The views of a scene show one set of named points, each view turned or mirrored, and shifted as a whole, with a little noise and some points left out.
(in the rows, 128 means zero)

Scene 1
View 1
K_45: [184  94  89 105 131  66  65 163 201 173 129 175 126 130 103 153  99]
K_437: [ 94 152 119 148 128  84 148 151 121 111 193 154 125  81 207 146 184]
K_801: [123 158 108 116 140  77 129 151 124 127 168 174 163 117 191 137 126]
K_394: [ 87 206 119 121 151  66 162 110 136 110 122 113 101 136 104 121 157]
K_522: [148 141  99 107 149  63 103 141 164 145 156 158 140 131 141 132 111]
K_322: [138 179 110  99 157  54 126 117 168 139 110 129 114 166  75 119 112]
K_899: [ 91 173 119 143 144  72 149 124 149 113 161 114  89 103 141 131 187]
K_768: [123 147 108 133 134  76 126 139 156 131 142 138 101 110 125 146 161]
K_864: [110 206 112 100 147  77 145 133 116 127  70 166 152 170  91 137  91]
K_604: [132 180 104  91 139  79 128 153 116 136 113 195 190 156 153 141  77]
K_884: [159 120  96 105 131  73  92 160 157 154 148 185 154 128 152 143 104]
K_341: [139 165 104  99 146  64 120 138 143 137 126 167 156 148 136 136  96]
K_924: [ 91 217 123 119 143  76 166 123 126 117  84 126 111 152  82 137 137]
View 2
K_884: [ 82 156  84 172 133 113 184  97 114 166 124  94 114 116 143 141 121]
K_322: [127  87 108 171 115 196 142 136 113 190 149  74 146  67 111 105 134]
K_768: [ 85 119 112 163 132 136 113 144 102 142 141 124 163 107 108 141 109]
K_801: [ 47 135  68 172 116 151 161  93 121 155 103 131 142 130 117 178 122]
K_437: [ 33 121  76 166 115 159 125 108 109 132 101 156 173 139  98 192 119]
K_394: [ 90  74 107 173 103 216 106 152 108 164 128 119 194  87  84 142 131]
K_522: [ 85 127  82 165 131 138 162 102 114 154 134  98 121 109 127 136 128]
K_604: [ 83 141  81 194  88 174 202  87 131 215  88  98 136 113 131 159 129]
K_341: [ 72 134  79 179  99 161 176  98 120 182 100 109 144 116 120 160 122]
K_45: [119 156 110 163 149  83 180 126 109 167 158  68  95  99 154  97 116]
K_864: [110 110 110 195  72 210 173 132 117 229  96  88 166  83 108 134 123]
View 3
K_801: [136 170  99 173 159  79 142 132  45 145 132  89 159 153  94 150  89]
K_341: [114 170  86 147 138 114 164 112  57 133 145  94 130 150  94 156 142]
K_924: [114 159 104 138 135 192 148 105  78  93 115  92 126  69 126 127 140]
K_884: [137 175  60 176 129  77 172 100  55 158 142  86 125 184  79 154 126]
K_604: [107 186 117 140 126 113 154 137  22 132 148 102 107 164  97 164 128]
K_899: [162 152  86 172 169 158 136 105 101 112  95  82 178  57 120 113  95]
K_768: [164 163  56 179 155 127 156  87  92 134 114  81 150 107 104 123 106]
K_864: [ 94 174 111 119 113 174 157 112  53 103 140 101  97 113 119 151 162]
K_522: [136 170  61 168 150  99 173  98  74 151 141  84 147 157  88 145 137]
K_45: [147 182   7 173 116  90 197  55  84 165 149  78  99 191  75 148 166]
K_322: [111 167  75 136 136 165 181  76 100 116 139  86 135 103 106 144 190]
View 4
K_522: [118 118 113 118 148 116 111 134 167 137 130  90  75  95 102 158  66]
K_394: [ 72  85 162 155 139 131 102 130  77 145  86 118 118  97 128 101  69]
K_341: [124 115 105 127 139 119 119 129 168 162 114  91  92 107 138 141  74]
K_604: [136 106  87 149 128 111 130 113 197 184 119  90 109 116 166 132  68]
K_924: [ 86  80 148 156 136 122 114 149  84 165  69 113 128 104 168 113  85]
K_45: [134 126  99  81 151 113 113 193 187 117 137  70  44  92 117 207  88]
K_768: [ 85 100 125 152 142 121  96 162 113 111 127 113 100  84  98 158  70]
K_899: [ 57  87 142 168 140 127  90 130  86 108 130 128 113  87  74 132  59]
K_801: [ 84  96  91 171 133 122 101 113 149 129 155 116 113  93  89 143  46]
K_322: [112 107 162 100 155 123 117 153 112 158  69  86  81  96 144 131 101]
K_437: [ 66  92  93 200 129 128  87 111 131 106 172 137 122  90  61 141  32]

Which points are out of place in each view (at most two, in the order of its rows)? Write - if all are in place.
view 1: -
view 2: K_437, K_341
view 3: K_899
view 4: K_801
